Each row is a point on a tangle of strands that fork, close into loops and nearly touch. The rows are in no order.
Points whose rows are less than 47.1 apart are linked; no others are.
Q_79: [  7  33  -9 -11 -18  40   0   0   2   2 -24]
Q_707: [  7 -35 -24  42  20 -62   0  28 -15  14   5]
Q_527: [-63   0   6 -24  -7  39  24 -37  67 -54  21]
Q_92: [ 16 -14  20   4 -28 -66 -22   4 -53  61  19]
Q_341: [-12 -56 -46  31  34 -18 -20  -3   4   1 -19]
Q_65: [ 20  17 -18   3  -2   5  -9  11 -11  12 -22]
Q_777: [-21 -65 -27   8  57   9 -20  -4  10 -12 -25]
Q_546: [-30  57  21 -35 -51  44  11 -14  40  -8  33]
Q_376: [ 19 -29   3   5  59   9   9   9  -1 -32  -7]
Q_472: [-55  16  -2 -16 -19  14  21 -37  74 -45  37]
Q_174: [  8 -26  -4  33  18 -60   9  39 -20  10  10]
Q_620: [ 17 -27  27   2  57  -9  25  27 -12 -28   8]
Q_494: [ 12 -12  11  13 -11 -69 -12  32 -41  48  13]
Q_664: [ 17 -10  62 -24  35  -8   9  31 -32   1  16]
Q_796: [ 35   8   5  -2 -34 -21 -26 -57 -58  49   6]
Q_262: [ 13 -17  46  -3  39 -18  24  41 -25  -9  15]
Q_710: [ 43  -3  15  14 -45 -48 -17 -59 -67  43  22]
Q_434: [ 19 -14 -36  38   9 -41  -7  20  -9  11 -11]
Q_492: [-16 -36 -28  11  24  34  -3 -13  19 -25 -34]
Q_619: [ 21  -4  -1  -2  42  35   9   6   2 -33 -19]
Q_244: [-25  50  21 -31 -35  67  18  -8  33 -18   9]
Q_984: [-35  42  -8  -7 -61  21  19  -7  44  -7  16]
Q_752: [ -1 -22 -44  29   2   1  -4  -1  11  -7 -28]
Q_474: [-44  -7 -13  -2 -15  48  20 -23  46 -41 -14]
Q_114: [  7 -18  15  21   3 -62   3  46 -31  27  13]
Q_8: [ 13  -7 -43  35  -3 -19  -8  11  -3   8 -22]
Q_523: [ 27   7  11  -8   7 -25 -16  15 -32  29  -2]
Q_228: [ 30   3  55 -33  48  13   9  23 -22 -13   9]
Q_89: [ 16  18 -13  -2   2  30   4   8   3  -7 -24]
Q_778: [-20 -24 -34  17   0  27  -2 -14  20 -21 -30]
Q_310: [ 10 -13  64 -23  13 -19   7  22 -43  21  20]
Q_655: [-29  30  -8  -4 -42  37  19  -7  38 -20  -1]
Q_130: [ 27 -11  16   7 -36 -58 -28 -30 -59  59  18]
Q_122: [-19  16 -14   2 -18  51  17  -8  30 -30 -21]
Q_409: [ 27  14  -7   0   1 -12 -17  14 -23  27 -13]
Q_568: [ 31   9  13 -13  41  31   5  12  -8 -21 -13]
Q_551: [ 22  13 -42  32 -25 -51 -24  20 -22  49 -16]
Q_508: [ 18  -6  37 -14  12 -30  -7  21 -39  25  13]
Q_726: [-41  42   4 -18 -32  13  19 -27  72 -40  50]
Q_883: [-15  38  15 -25 -15  76  23  -6  29 -32 -10]
Q_916: [ 25  12 -25  16 -29 -54 -30  10 -34  61 -10]
Q_226: [-26  63  10 -27 -31   8   7 -27  73 -34  62]
Q_910: [ 26  10  -9   3 -26 -42 -31  -9 -39  61  -8]
Q_718: [-61 -12  -3 -12  -8  52  19 -31  53 -48  -5]
Q_188: [ -6  20  -5  -7  -5  61  16  -5  22 -30 -26]
Q_214: [-12 -64 -29  21  53 -18 -13   0   0  -7 -12]
Q_921: [ 31   8  34 -23  48  18   6  18 -16 -17  -2]
Q_486: [ 24  11  -2  -6 -25 -23 -32 -24 -43  55  -6]
Q_580: [-19 -57 -22   1  53  29 -16 -10  16 -23 -30]
Q_938: [-36  51   6 -18 -57  21  13 -11  51 -12  35]

A fork is a point with three links, a tip a point with one. Leave the first point through the second and follow the links. Name the first fork or tip that comes.
Q_620 / Q_376 -> Q_664
Q_486 / Q_910 -> Q_551
Q_938 / Q_984 -> Q_122
Q_527 / Q_472 -> Q_226

How many points has the smallest loop of links through each point below? Write 0 if it is on no loop.
Q_664 -> 8
Q_938 -> 8
Q_130 -> 0

A piece is two or more points that can be reached from each other along the links. Count, over all rows, the pieces, the separate loops (a circle has one, a figure eight two, a Y none), the forks (points with three links) and the tips (points with one).
pieces -> 3
loops -> 2
forks -> 2
tips -> 4

Name the points in between on the shortest way along the links from the first point to the second, in order.
Q_910 / Q_92 -> Q_486 Q_796 Q_710 Q_130
Q_718 / Q_984 -> Q_474 Q_122 Q_655
Q_474 / Q_244 -> Q_122 Q_188 Q_883
Q_620 / Q_508 -> Q_262 Q_664 Q_310
Q_79 / Q_310 -> Q_89 Q_65 Q_409 Q_523 Q_508
Q_655 / Q_226 -> Q_122 Q_474 Q_718 Q_527 Q_472 Q_726
